Each row is a point on a tangle of strands that fork and nearly touch. The rows are in no order.
Points whose rows are less than 42 apart are linked; no others are. Some points are linked to none.
k118: [-10   6 -10 -23 -24  -2   4 -10 -22  16  11 -22  10   4  13   7 -16  -1
 -19  11   5]
k763: [ 14   4  14  -8 -16  -1 -16  11  -4  11 -10  18  -3   9  -2 -13  -8   6
   4 -23  18]
k50: [ 11  -5   7   4   3   7  -3   9  22  11  -3   1 -11 -15  -1 -20 -19  15
  21 -10  24]
k513: [-10 -12 -22   7  -8  -4  -6  12  29  -4  -4 -13   0   9  -2  12  -6   2
  -6   2  28]
k769: [ 13   2  -8 -19   9  -3 -20   6  -1   3  17  -7   0   2  17 -21   5   8
  -1   3  11]
k273: [  4 -20   1  -9   7   4 -10  20   5 -18  -9  -5  -1  13  10  -3  21 -24
 -12   7   3]
k612: [ 15 -15  10  -4  -2   0  -2  -6 -16   6  13   4  16 -15   4  -7 -14  33
   4  -2  -3]
k872: [ 21 -22   9 -17   9  -1  -2   0  -5   7  17  -9  10 -12  12  -1  -4  13
   9   0  -2]
k220: [ 20  -9   3   2  -7   2  -4   8  14  18  -9  12  17  -7 -17   5   5  14
   9 -19   7]
k283: [18 11  1  6 -4 -7  2  0 -1  5  7 21  1 19  2 -3  7 -7 -4 -5 -5]
k408: [-19  12  -6   5   5  15   7  -3   3 -22  -8   9 -14   8 -20  12  -1  -6
  -5 -14  -5]
k707: [ -1  13   8  -2  -5 -12 -13  -5   0  16   0   7 -14  25  -8  19   0  -3
   0 -22  -7]
k43: [ 14  19  -2  -5 -17   9  12   0   8  29   7  -5  -4  -7   0   1  -8  -8
  17  -5  -8]
k230: [  9 -13  -8 -18 -15  11  21  10  -6   3  11 -23  -5   1  17   1 -11  -2
  -6  12  -2]
k107: [ -6  -8 -10   9  25   0 -15   9  21 -18   2 -12 -17  11  -4   4   6   4
  -3   1  14]
k831: [ -4  24   4  -9  -9   7  15 -17  -5  26   3  -9  -5 -19  -6   8 -14 -10
  17  -6 -16]
k892: [ -8   2 -12  -3  12   1   1  -9 -11 -18  15 -10  -7  -1   8  -2   5   8
 -13  16 -15]
k498: [  7   3  15   6  12 -19   8 -17 -10  25   8   2   7  -1   4   0  -3  -9
  15   5 -14]
k15: [-21  16  -5  11  12  -4   5  -3  11   1  -1  -8   7 -14   3 -13   5 -25
  12  17  -1]
k49: [  1  14   5  20  -6 -23 -15  -1   2   9   6  -1 -16  14   9   5   8  17
  -4   3  -7]
k432: [  0   1   9   1 -11  -1  17  -1  -4   4   0  16   4   4   3  -5 -27  -7
  11  -7  16]
k78: [-15   6 -15 -20   7  17 -18 -11  -4 -15  -4   5  13 -11 -19  -3  -1  18
 -10 -20   6]
k816: [ 13 -21   0  11  17  -5  -2  16  12 -24   8  15 -12  12  14  -5  -3  -7
   5  11  19]
k885: [ 14  10 -19  -2 -21  15  24  14 -10   8   8  -3  -1 -11  10 -16   7  -8
 -10  22 -11]
k647: [  1 -21 -15 -14  -9   0   2  11   2 -12   5 -10  14   2  15   1   1   9
 -11  12  20]
k613: [ -4   0   5   0   0 -20  -9 -16   6  11   9   3  10  15   3  11  -6   8
   7  -7   9]
k309: [ 16  17  18  -7 -24   5 -14   8  -7  17 -12   5 -15   8   4 -18   3  -2
   2 -15   0]
k748: [ -2   3   7  -4   0  10 -13   8  -6  -9 -19  12   6   6 -12  -9  19  -6
 -12 -11  -8]
k105: [ 11 -10 -10  23 -13  -6   3  11  21  12 -11  15  18  12  -1  16  14 -20
  -4  -3   9]
k738: [  5 -26   4   7   2 -10   0   5  10   4 -10 -11  18  -7  -5  22  16  13
  -4  -3  -1]
k762: [ -9  -2   0 -14  -3  10   4 -15 -11   8  10 -20   2 -18  -4  18 -16  12
  -1  -1 -18]
k751: [ -2   8  -5  -7 -26   7   3   2 -31   3   1 -11 -23   1   4   1  -6   9
 -25  15  -9]
k174: [ -5  -1 -13 -10 -20  17  18   8 -13  -3 -11 -24  -8  -9  -3   9  10  -5
 -24  13 -20]
k722: [-20  15  -3  24   8  -2   7  -2  21   2  -5 -12  -7 -16  -7   2   5  -9
  13  11 -10]
k670: [  0   1  15  20  -2  -3  10   3  18  12  -6 -26 -20 -15  10  -6  -8  -5
  20  13 -12]
k141: [ -4 -11  -7  -9  28  -6 -23 -11  13 -10  -1   5   6   4 -15  12   1   4
   0 -16  18]
k541: [-14  -5  10  18  15  -2 -12  10  26   4 -23  -9  -8   0 -20   5  -3  -9
  10  -8  21]
k91: [ 20 -10   1 -13   0   8  -1  16  22   9   5 -10 -10  -9  12 -22 -14  -1
  13  -2  19]
k508: [ -5   0   4  -1 -17  14  -7  13   8   2 -27   7  -2   3 -25   7  -3   6
  -1 -27   8]
k900: [-14  24  -9   7   5  15   3  -3 -10 -20   0  -7 -20 -12   2 -18  11  -4
   2  19 -13]
k893: [ -8  26 -15 -16  -4  -2  -2  -8   6   8   7  15  12  18  11 -11  -3 -29
  -3  -4   6]
k152: [ -7 -21  -5 -15   7  14   9   2   7 -14  -3  12  15  -6  -6   8  -9  -5
   2 -14  15]
k440: [ 24 -17   5   4  -4 -22   4  -4  -8   3  20  11  -2  17  13  20  -4  19
  -2   5   2]
k320: [ -3  11   4   6 -12   3   1  -8   1   7   3 -19 -10 -33   3 -14 -10  25
  19   5   1]
k954: [ 14 -15  17   1  29  -6  -5   1   3 -16   4  34  -6   9  -9   4  -6  -9
   9 -14  13]
k806: [-10 -23  33   0   6 -13  -8 -10  -3  10 -11 -25   2 -12   8   2 -13   4
   9   5 -11]
k779: [-23  12 -22 -11   0   9  11  -4   0 -10   9  -9  12 -19  10 -19  -5  -5
   0  15   8]
k967: [ -7   4 -12   7   2   3   9  -8   7  -4   4   5  17 -18 -10  -1  -6  22
   7  -7   4]
k649: [-13  -6   4 -17 -11  16   9  -6 -24  -4   8  -9  -7 -14   1   3 -32   8
  -1   2  -6]
k844: [  4  -7   2   3   4  -2  30  -8 -13   3   2   8   1   6  -5  26  -2  -7
  -5   8 -17]
k538: [ 12  17 -11   1 -14  12  -2   8   1   5  -3  -9 -12  -6  -4  -3  30  -3
  -5   1 -24]
k287: [ -8   3  11  -1  -7  12  -9   1  10   4 -18 -30 -15 -30   1 -21  12  -1
  11   6 -12]
k943: [ 12  11   3   7 -11  -3   9  -4  -9  15  14  -8 -15 -13   7  -3  -9  27
  12   9 -11]
k103: [ 11 -27 -10   7  16  -9   7   4  11  -9  14  -9   6  -2  10  14   9  21
   1  12   0]
k245: [ -4  -6   9  -7  27   1 -12  -5  16   9 -10 -12   8 -12 -16   1   2 -16
  16 -10   4]
k550: [  0  -3  -5  15  -8 -10  21   1  11  12   7 -22  -3   0   7  23  -3   4
   3  15  -6]
k370: [  8 -13  13   0  11  10 -10  27   4 -14  -7  -4 -14   4   7 -15  17 -30
   1   2  -5]
k424: [  3  21   1 -11 -22   5  11 -12 -21  26   6  -1 -14 -16  -9  10 -12   5
   1   1 -20]
k463: [ 13 -20  10   5  -2  -8   5  -4  -5  -5  10  10  -8  16   1  30 -13  19
   0  -5   2]
k306: [  5  -6  13   4   3 -12   7 -13 -29   5  13   9  10 -10   8  -4 -21  20
   1   8  -1]
k699: [-19  -5  -4  -6  -9  13  16   5  -2 -17  -8  -3  -5  17  -2  12   2 -29
 -15   3  -8]
k921: [  3  21   0 -21 -10   8 -10  -4 -21  -3   3   7  -7   7  -1  -7   4  -5
 -13 -13 -13]
k56: [  3   4  -6  -8 -30  11   7  16   8   7  -6  -9  -8   7   2   2 -11  -5
   2  -9  12]
k39: [ 15   7   8  -3 -12   2   6 -10 -13  18   4  -4 -11 -14  -5   5 -14  24
  10  -7 -15]
k124: [  7   7  -9  13  23  -2  -8   5  14  -3   1   4  -1   4  -4  -7  28 -12
   2   4 -13]
k663: [ -9  30  -9  11 -14  12   7   2  -3   0   0  -3  -7 -20  -4 -16  13   0
   6  10  -7]
k112: [-17  -4 -17  -9  -1  13  21   2   6 -15  12 -14   5  -6  12  -6 -12 -13
   4  13   9]
k681: [  4 -18  15  14  14 -11   8   0   0 -11   2  29   7   4  -2   4  -9   2
  19   0  11]
k228: [ 26 -19  -8 -33   2   7  -8   3   3 -12  14  10   3  11   4   5   2  -3
  -5 -12  11]
k602: [  6  -1  22  20   6 -29   1  -5  -3  19   3   4   5  16   9   8   2  -8
  11   9  -4]
k889: [ 10  15 -13   5  -1   8  -7   8  11  -4   2   0  -7   7  -1  -6  24 -17
  -4  -2 -14]
k67: [  2 -24  25   0  -6  -3  14   7 -17 -12  -5  -3  -8  14   9  11 -11  -4
  -6   8  -5]
k393: [ -3   0  -7 -14 -14  17  -5  11  18   4  -7 -25  -9  -5   1  -2  -1  -6
   2  -9   3]
k41: [ -9  34 -15  18 -10  11   1  -8  -1  -2  -7   6  -1 -17 -20  -9  17   9
   3   3 -12]
k34: [  7 -22 -10 -12 -12  17  20  20  12 -19  -4   5   7   9   3   5  -5 -21
  -3   1  14]
k728: [  6  -1  -7  -3 -28  14  35  14 -11   9  -2  -9 -12  -2   7  -2 -12 -12
  -7  18  -4]
k750: [ 26 -23  -4   9  -9  -5  -9  21  10 -12  -7  22   2  22   7  13  19 -19
  -9   1  11]
k276: [  3  -6   8  -6   7  -2 -13  -3   4   5  -1  -5   1 -14  -1 -13 -16  18
  13 -12  15]
k394: [ 11 -13   6   5   4 -17 -13  14  19  14  -4  -4  10   8  14  -8   4 -21
   8   3  30]
k197: [-16  13  -3  -3  19  -9 -23 -17  -2  -2   9  -9   9 -10  -1  -6   2  15
   3  -7  -8]
k117: [ -2   8 -15   1  12   7  13 -17 -16 -15   4  15  16 -10  -9   1   9   5
 -11   8 -22]
k709: [-20  -2 -13 -10  14  -7 -12 -10  12  -3  15 -26  -2   4  16  10  -7   3
  -1  10   0]
k501: [  5  11  -6  23  -7  -4  18  -1 -10   5  -9  22  16   3  -2  -6  18 -20
 -10  19 -12]
k445: [  1  -7  -2  -1   7  -7 -21  13  24   8  -3 -15   0   7   9  -8   8 -23
   2   2  21]
k237: [  7 -19  13   8  13 -12 -13   3 -16  -7   1  -6   8  -6   3  -4  12  26
  -6   7  -9]
k28: [  1  -4  -4 -16 -11   7   2  -1   6   6  -7  -1   2  14 -11  28   9 -11
  -7 -21 -13]
k257: [-11  16  -5  -3   8   0   9  -9   1  11   7   4  10   1   4 -12  -2 -30
   7   6  -1]
k468: [ 10 -15  -4   7   5  -3  14   7   1 -28  11  27   0  12  14  -1   1  -4
  -7  10  11]
k965: [-10  -8   5  15  11  -9 -23  11  19   3 -21 -11  -2   3  -6 -11  11 -13
   2  -2  31]
k189: [ 10   3  -3   6  -4   6   9  11   4  -7   8 -12 -17  -1  11  -5   4   4
   1  10  -8]
k441: [  4 -12  21  -1  23  -7 -29   4   4 -10   0   0 -29  17  -1  -6 -12   9
   6  -9  14]
k789: [-12  10  -5 -11 -25   0  -4  -4 -19  12   1 -20  -7   2   7   5  -6  10
 -17   6  -3]
k301: [ 22 -27   1  15  19 -10 -20  15  16  -5  -9  13   7   5  -6   2  21   8
   1  -3  17]
k480: [  3   8  -9  12   3   1   3   3  22  14   2  21  11   3  -6  -7  -3 -27
  14  -6  16]
k579: [ -9  -8  15  13  -6 -19  15 -13 -32  12   5  -1   0  -8   4   5 -19  15
  -5  21  -7]
k937: [-19  -6  -5   6  23  -7  -4 -12  17  -4  -1   0   7   0 -12  20  -9   5
   4 -10  12]
k68: [  1 -16  17  12  29  -4 -10   3  21  10 -15  -2   0  -5  -9  -2   0 -21
  15  -6   9]
k919: [  3  -2  20  -4  -9  14 -17  11   0  -3 -23 -13 -16 -19  -7 -22   7  10
   5  -6 -11]
k304: [ -1   5  12 -11  11   7  20 -13 -30   6   7   6   8 -10  -5  -7   0 -24
   5   4 -25]
k992: [ -7  -9  -9 -26  11  13  -4 -10   1 -13  -5  16  26  -8 -19   7  -6   5
  -1 -20  11]
k53: [-26  13   6  24  -6 -21   8  -7 -11   8  -7  -4   6  -1  10  -7  -5  -2
  -2  21   6]
k6: [-11   8  -5  18 -16  13  28  -2 -13  -8 -11  15   4 -16 -19   4 -10   6
  -1   2 -12]
k812: [-14   6  12  -2 -17  10   8   0 -11   8 -18 -14  -6 -15  -4   0  -2 -12
   4   2 -12]
k930: [  0  -3   2  -3   3  -6  21 -10 -22   0  -1   2  -1  17  -1  16  11 -21
 -17  15 -22]
k342: [-18   0 -11  -6  13   0 -15   1  18 -11   6 -33 -19  -1   3   4   2   3
  -1  -1   4]
k211: [  7 -11  -3 -18   7   9  -1   2  17   3  -2  -3   9   3  -7  20   9 -16
   0 -14  -9]
k226: [-22  19  -6  -3   3   2  -8  -3  15   1  -2   4  -8   7 -10  -2 -19  -7
   8 -18  22]
k215: [ 10  12 -14 -25   3   2 -11   3  16  10  12   3   1  11   8 -13   2 -28
   5  -6  15]
k637: [-13  -7  25  15  -2 -13  -1   2  12  11  -9 -31 -15  -7  13   3 -12   4
  15  12  -4]
k127: [  6 -20  13 -22   8  -5  -6 -11 -12   6  10   1  19  -5   6   8  -7   1
   5  -8  -5]
k545: [ 19  -4 -16   0   8   1  -7   3  23  14  -7   8  25 -10 -19   6  14   1
   8 -17  16]
k221: [ 18   5 -14   3  23  -5 -18   1  15   5   7   7  -4  -6 -13  -8  12  19
   7  -9  11]
k815: [ 17 -13   5   7  -1 -13  -3  -1 -16   2   5   3   6   7   5  11  13  25
 -12   2  -9]
k959: [ 11  16 -23   2   6  -1  -7  -6  23  18   8   8  17 -10  -8  -8   9  11
  10 -11  12]
k340: [-16  -7  -5 -10  27  -9  -5 -12   5 -22   1  17  19  -1   2  -6   2 -18
  -5   5  19]
k678: [  0   9   9  19  13   1  11   5   6 -16   7   9 -31   9  -3  -4  -9   0
  15   1  -5]
k129: [-13  -3   2 -20 -15  14   3  -7   1   1 -12   1  11   8 -16  22  -8  -9
  -4 -26   2]
k711: [ 13 -19  -6   4  23  -5  -7   2  13  -3   8  -5  12  -7  -3  16  21  21
   2   0  -9]
k975: [  0  12   5 -26  -5  14  -7 -10 -27  -3  -2  19  11  -1  -5  -5 -11  -8
  -5 -18  -8]
k847: [-17  15 -24 -22   5   3   5 -17  -3  -7  11  -4  17  -1  13  -8  -4  -8
 -14  11   2]
k788: [-11  16  -3  -3 -22   6   3   0  19  15  -5   0 -10  11  -9   9 -21 -11
  11 -17  12]
k448: [  0  29  -8  -6 -14   7  13 -20 -22  12   4  12  -6  -1 -16  10  -8   8
  -9  -6 -22]
k298: [  0 -25  18   1   3  -8   0   4   5  14  -9 -26  16 -10   0  15   3   8
   4   2  -8]
k158: [ 10 -12   5  17   0 -10  28  -1   7   5   8  -5  -8  14   1  28  -3  -2
   7   8 -11]
k150: [  9 -25  -4   7  17  -2  12  11  11 -16   7   0   5  -2   5   4  14 -10
   2  12  -5]
k882: [  3  21  -7  -4  -5   4   7 -15 -21  -2  11  27  16  -5  -3 -11 -10  21
  -3  -2  -4]
k481: [ -5  -3  10   3  -1  12   5  12 -14 -19 -15   9  -5  -1  -5 -12   4  -3
  -4  -1  -8]
k207: [ -4   8 -23  -4   0  15  17 -17  -8 -16   7  15  18   3   0   6   7   1
 -27  15 -16]
k729: [ -4  19  -8   5 -14   3 -12   4   0  -6   0   6 -16   5  -3 -15  -4  25
   1 -10  13]
k352: [  2 -22  -7  -4   1  19  12  15  19 -19 -10  15   5   2 -16  13 -10 -11
   7 -15  15]
k720: [  2   9  -1  26   6 -15  -7   2  15   5  14  -4 -23  11   5  -1   0  19
  10   1   4]
k423: [  1  -3 -15  11   9  10 -13   7  23 -11 -15  -2  -7  -1 -21   7  20  -1
  -6 -13  -5]
k135: [-19 -11  10   0  -9  -3 -10  13 -11 -12 -16 -18  -5  10   8   4   6   4
 -17   4   3]
k768: [-13  14  11 -21   3   9   2 -12 -27   1  -1  10  15  -9  -3 -13  -2 -17
   1  -9 -13]
k8: [  9  14  12   2 -13 -17   2 -17 -21  22  11  17  -5  19   0  11 -13   6
  -2  -5 -10]
k148: [  5   8 -16 -19   0   7   5 -13 -13 -20   9  22  11  18  11   2   9  -6
 -31  12  -7]
k529: [  6  11  -9  -3  -1   1  -5   3  -5   8  -2 -13  13 -25   5 -20  27   0
   1   7 -12]
k162: [-14  20 -13   8 -14  -3 -15  -7 -11 -13  -7   3   2  -4  -5 -11   7  35
 -11  -2   5]
k594: [ -9 -19  18   3  -7   1  22   7  -6 -12 -12   1 -15  17   1  19  -4 -27
  -3   3  -5]
k166: [ -1   5   6  -9  -6  -2 -12  -4  -4  -3  -6   3  -5  23 -12  20  10  -1
 -10 -19 -14]
k553: [ -9  -3   5  24   8   2   6   6  23   0  -6 -11 -18 -17  -6  -3  -3   6
  17   5  -5]
k601: [  1 -28   0   7  -2   7  18  18   7 -17  -8   3   9   4   7   6   4 -14
  -2  11   6]
k337: [ -9  17 -12  -2   7   3   5 -17 -30  -7  13  -3 -14 -13  -2  -1   3  13
 -17  17 -27]
k145: [  4 -13   7 -25  18  10  -7   6  13   8  -7 -17   7 -11  -6   1   8 -17
  10 -13   2]
k916: [  5  17   1   8 -19  -5   0   4  -4   6   7  10 -10  13   5 -10 -10  21
   3  -4  13]
k343: [-15  -9 -12 -15 -12  -7  10 -13   1   8  10 -20  17   0  13  16 -16   1
  -6   7   7]
k874: [ -6 -12 -11  18  10   7  -7  14  23 -10 -18   1  10   1 -16  11  16 -11
  -4  -5   8]
k385: [ 12   5  -1 -17   7  11 -16   9   5   1   8 -13  -2 -19   7 -31   6   6
   8  -2   3]
k407: [ -2   9  25   2 -16 -11 -18  -6 -22  22  -6  -5   2  -8   1  -9 -12  21
   3  -4   3]
k143: [ 14   4  20  12  -1 -13 -21   6  -2   2   1  -7 -22  16  11  -6  12  10
  -3  -2  -5]
k177: [ -2  -7 -13   8  -4   1  10  -1   6 -10 -10  13  23  -4 -18  11   2  18
  -5  -9   3]
k701: [  5 -19  -4  -2  22  -1  -9   7  19 -15  -4   3  -9  11  -7  14   2  -6
  -3  -6  26]
k764: [ -3  -7  12  11   6  15  -1  23   3 -21 -17  -6 -17  -2  -5 -17   5  -8
   0   2  -2]
k823: [-18 -14   6  -9   2   8  14  -8  -9  -9   5 -16  -5  -6   9   8 -31  -4
   2   7   0]
k960: [  0  -1  29  -1   7 -16 -23  -3  -8   9   5  -9 -10  12   9  -2  -2   1
   4   1  -5]
k571: [ 14  13  15 -19 -23   8  -5   0 -25  13  -1  -1 -13  11   6  -8  -5   1
  -8 -16 -11]
k974: [ -1  13  -2   8 -17  -4  10   3  -3   2   8  20  -4  10   7 -17 -17  -1
   7  -3  17]
k996: [  4  -1   4  16  -6  -6  25   4  17  19   7 -22  -8 -11  11   6  -7  -9
  18  18 -11]
k509: [ 10 -20   1   5   8   1  19   6  -5 -29  -1  30   9   2   0   8  -8   8
   4   7   9]
k312: [ -1 -12 -13 -17  -2  -1  -6   5  -4 -17  10  -1  10   9  24 -16   2  -7
 -16  14  21]
k721: [ -2   0  15   6 -15   7  -1   6  -4   8 -16   8  -9  -1 -14   6 -10  14
   6 -19  -3]
k414: [-12   7   1  13 -12  12  19   0  -7  -9  -7  13   3 -16 -16  -5 -15  24
   8  -8   3]
k700: [ 17  -5  15  16  23  -5 -17  17  10   0  -3   7 -19   6   0 -25   6 -15
  13   0  19]
k849: [  7  13 -13 -16 -12   2   0  -3 -14   9   5  -8  14  -6   7 -10  14  -1
 -17   7 -13]
k702: [ -4 -17 -12 -17 -11   4   7   5   3   1   9 -26   7  -2  19  11  -7   7
  -8  10   7]
k92: [ -4  37 -11   4 -12   5   0 -18 -13  12  -4   8  -8 -12 -20   4  11  10
  -6  -5 -25]
k446: [-27  -5   6  -4  15   2  11 -11   0 -13  10  -5   2  -3   1  10 -30  -4
   9  -1   1]
k212: [-11 -22  14  10  -6 -14   2   4 -17  -2  -6 -17  -7  10  11  19  -5   7
 -12  15  -5]
k988: [  3   3   6  -3   3   0  -4   0  -6  15  -7   0  23 -22  -7 -16  15   0
  12  -4 -10]
k37: [ 14 -10   9  14  17 -15 -11  10  11   6  -1  16   9   0   9 -20   3 -17
  15   1  24]
k667: [  5   8   8  -8   3   3  12  -7 -30  -7  14  11 -11  11  11  -9 -10  -4
  -9  10  -7]
k727: [-17  -8 -15  -7  13  -8 -11  -2   2 -26   1   5  13  11  16 -10   4 -13
 -13  16  18]
k859: [  6   5 -14  -1 -15  -6  12 -15   2  -1  -8  36  21  21  -5  25   0  -7
 -17  -5   0]
k743: [  9   0  14 -19  -7  19 -17   7  -6   1 -11 -10  -6 -28   0 -30   0   7
   8  -8  -2]
k70: [  2   8 -10   7   7   1 -11   1  27   9  -4   3 -12   8 -21  12  -2  11
   5 -22  20]
k317: [  1 -10   7  19 -14   4  11   9  -4  -1 -18  17  11   0 -20   9   4  16
  -2 -11  -4]
k851: [ -9   5 -13  -9 -16  12  20   6 -11  -5  -9 -10   1   3   2   8   9 -27
 -21  12  -9]
k80: [  9 -10   7 -13  17 -16  -5 -25  -7  13  18  -2  19  -2   2  21  -3   7
   7  -2 -14]
k586: [ -2   4 -13  22  19 -11 -14   5  22  -8  13  -5 -21  15   6  -1   6  10
   1   5  12]
k439: [ -8   5  11  25  18   5   2   6  19  -8  -4   3 -27  -7 -10 -12 -10   2
  20   0   3]
k609: [ 13   4   3  -4   3   6  -2  10  19   8  12  -9 -21   4  11 -15  -7  -1
  11  -1   6]
k555: [-20 -12  -8  -5  27  -7   1 -10  14 -17   2   0  17  -1   0  11  -7 -19
   2   3  18]
k217: [-23   9  -9   2   7   6   2 -14 -10 -11 -13   7  31 -15 -11  -9  11   1
 -11   6 -13]
k334: [-14   2 -19  -8   0   8   5   2  -8 -29  11 -14 -10   3  13   0  -4  12
 -20  20   2]
k469: [ 13   4   5 -19   7  -9 -23  -8 -12   1  14   6  10   8  18 -19   8   0
  -5   1   6]
k928: [  7   9  11 -13   4 -11 -23  -4  -8  10  -2  16  14   3   0 -15   1   0
   3 -17  12]
k624: [ -3  -2   0 -12   5  -4   7 -25  -9  20  17 -14  12  -6  -1  28 -12   8
  -1  -4 -19]
k93: [ -4   6   5  -9 -22  15  -3  11  14   3 -14 -32 -28 -16   4  -6   3  -2
   3   1 -13]
k878: [ 10  -6  13  -3   4  -9   8   1 -19  -2   1   8  -1  21  10   3  13 -22
 -11  12 -20]
k672: [  9  15   9  -2  -3  -9  11 -18 -34  13  18  19  -9  15   7  -3 -20  -3
  -5   6 -10]
k867: [  7 -12  -3  11  -5  -7  -6  18   5 -14  -3   9  -1  26  13  -1  20 -27
 -16   9   3]
k868: [ 10  29  -7   2 -22   0  -2   0  15  28   2   0  -7  -1   8 -16   2  -7
  16  -2   3]
k475: [-29  13   4  -6  19  -1 -11 -14   3  -9   7  -1  -7   0  -9  -1 -19  -9
  11 -11   7]
k335: [  4  10  -6   1 -23   9   5   6 -13   6 -14 -16 -11  -5   1   2  22  -2
 -14   9 -22]
k3: [ -3  12 -16   6   5   8  -6  -1   9  -7  -9   0   2  -4 -22  11  22   9
  -6 -12 -20]
k564: [ 17  -1  -7  13  20  -6 -16   3  19   7   2  -4   5 -10  -9  -4  27  10
   7  -3  -7]
k243: [  8  -6  12 -13   4  -2  -1   4 -27 -10  10   7 -11  17  19  -6   2 -14
 -16   9  -4]
k606: [-20   4  12  14 -11 -16  10 -14 -26  19  -4 -15  -6 -11   3   2 -16   3
  -6  27  -5]
k241: [ 10  19  -4  17   0  -8  11  -6  -9  17  10   6  11 -12   4 -13   0  17
  12  10  -8]
k828: [-19   7   6   7 -16  -8  -4   7 -14  -4 -12  -9   3   4  11 -14   3  -4
  -7  14  12]
k198: [  1  21  17  10  -5 -14   0 -13  -9  17   5   7 -18  17  -4  12  -6   6
   7 -14 -18]
k420: [ 27 -11  12  10  -2  -8  -7   7   7  10  -3  12  -4   5  -8   3   6  23
   7 -15   2]
k631: [  5   3   2  -3 -19  12   3  12 -16  -6   2 -18 -20  -4   9 -13  -1  16
  -6  10  -8]
k623: [-11   4   2  21  -9   1  19   5  -2 -16   4  12 -28  16  -1   9 -20   3
   2   2  -1]
k850: [-17   7 -23 -26   7   1  -2 -20   1 -20  13   9  16  11  18   4  -1  -2
 -25  13   5]
k774: [ 24 -14 -19   2 -17  -6  -9  13  16   0 -10  21  17  23   8  19  17 -15
 -11  -4  12]
k861: [  5  13 -14  -6 -22   0   4   7 -12   6   5  -2   5   1  16 -18  12  -6
 -12  16   1]
k506: [-11   5 -18 -10  -2  11 -17  -8  -7 -16  -3  -2   9  -9  -6  -8   9  20
 -15  -4  -3]
k75: [-19  11 -10 -12  11 -13 -21 -22   1   4  12 -21   9  -6   7   4   8   8
  -5   6  -6]
k680: [  3  -6 -10  12  13   4  -9   7  19   0 -19  14  23  -8 -22   0  20  -1
   1 -17  18]
k293: [ -8   3  -1  -3  16   6   5  -4   0  -1  -7   4  25 -17  -7 -11  11  -8
   4  -2  -9]
k837: [  8  -9   1  14 -12  -5   5   8  13  14  -9  16  19   8  -5   6  -1 -19
  10  -6  13]
k630: [-21  -8  -5  -8  -8   7  -5   6  11  -6 -21   4   8   7 -21  12  -1  -8
  -7 -20  16]
k490: [  9 -14  18  14  20  -8  -9  19  16  -9   2  -3 -21  10  11 -17  -3  -9
   7   9  14]
k983: [ 30 -17   7  14   8 -11 -12  15   5  -5   1  25   4   6   0  -5  12  14
   5  -3  10]
k856: [  4  23 -17   9   2  -4   1  -9  23  19   4  17  18  -1  -9  -4   4  -7
  15  -7   5]
k767: [ -5 -10  22   5  -6   1  -2   3  -6   0  -3 -10  -7 -23   4 -14 -16  24
   9   2   5]
k688: [ 12   8   8  10  10 -16  10 -12 -14  11   9  15  20  -5   3  -8   5  -2
   5   5 -12]
k374: [ -2  -5  10   4  -8  -5  13  -8 -11 -14   2  14 -14  21  -4  23 -21  14
   0  -9  -1]
k754: [-14  16   3   8   4  10   2  -9 -24 -16   1  -1 -12 -21  -4 -14  -2  13
  -2   9 -17]
k126: [ -3  -8   8   2  27 -19 -22  -9  -2  -4   6  -4   1  -1  -1   1   7  21
   6  -1  -2]

Follow the links from the first point to the second, and from the first to the third. Name the last point that the two ways share.
k602, k789, k92 -> k943
k423, k78, k273 -> k959
k630, k37, k243 -> k28
k672, k678, k174 -> k670

A fork is a point with three links, a tip a point with one. Leave the first point through the second and follow the links. Name the first fork or tip that comes.
k92, k41 -> k334
k197, k126 -> k553
k287, k919 -> k304
k112, k779 -> k702
k103, k150 -> k432
k117, k207 -> k112
k432, k974 -> k711
k681, k509 -> k28
k439, k678 -> k107
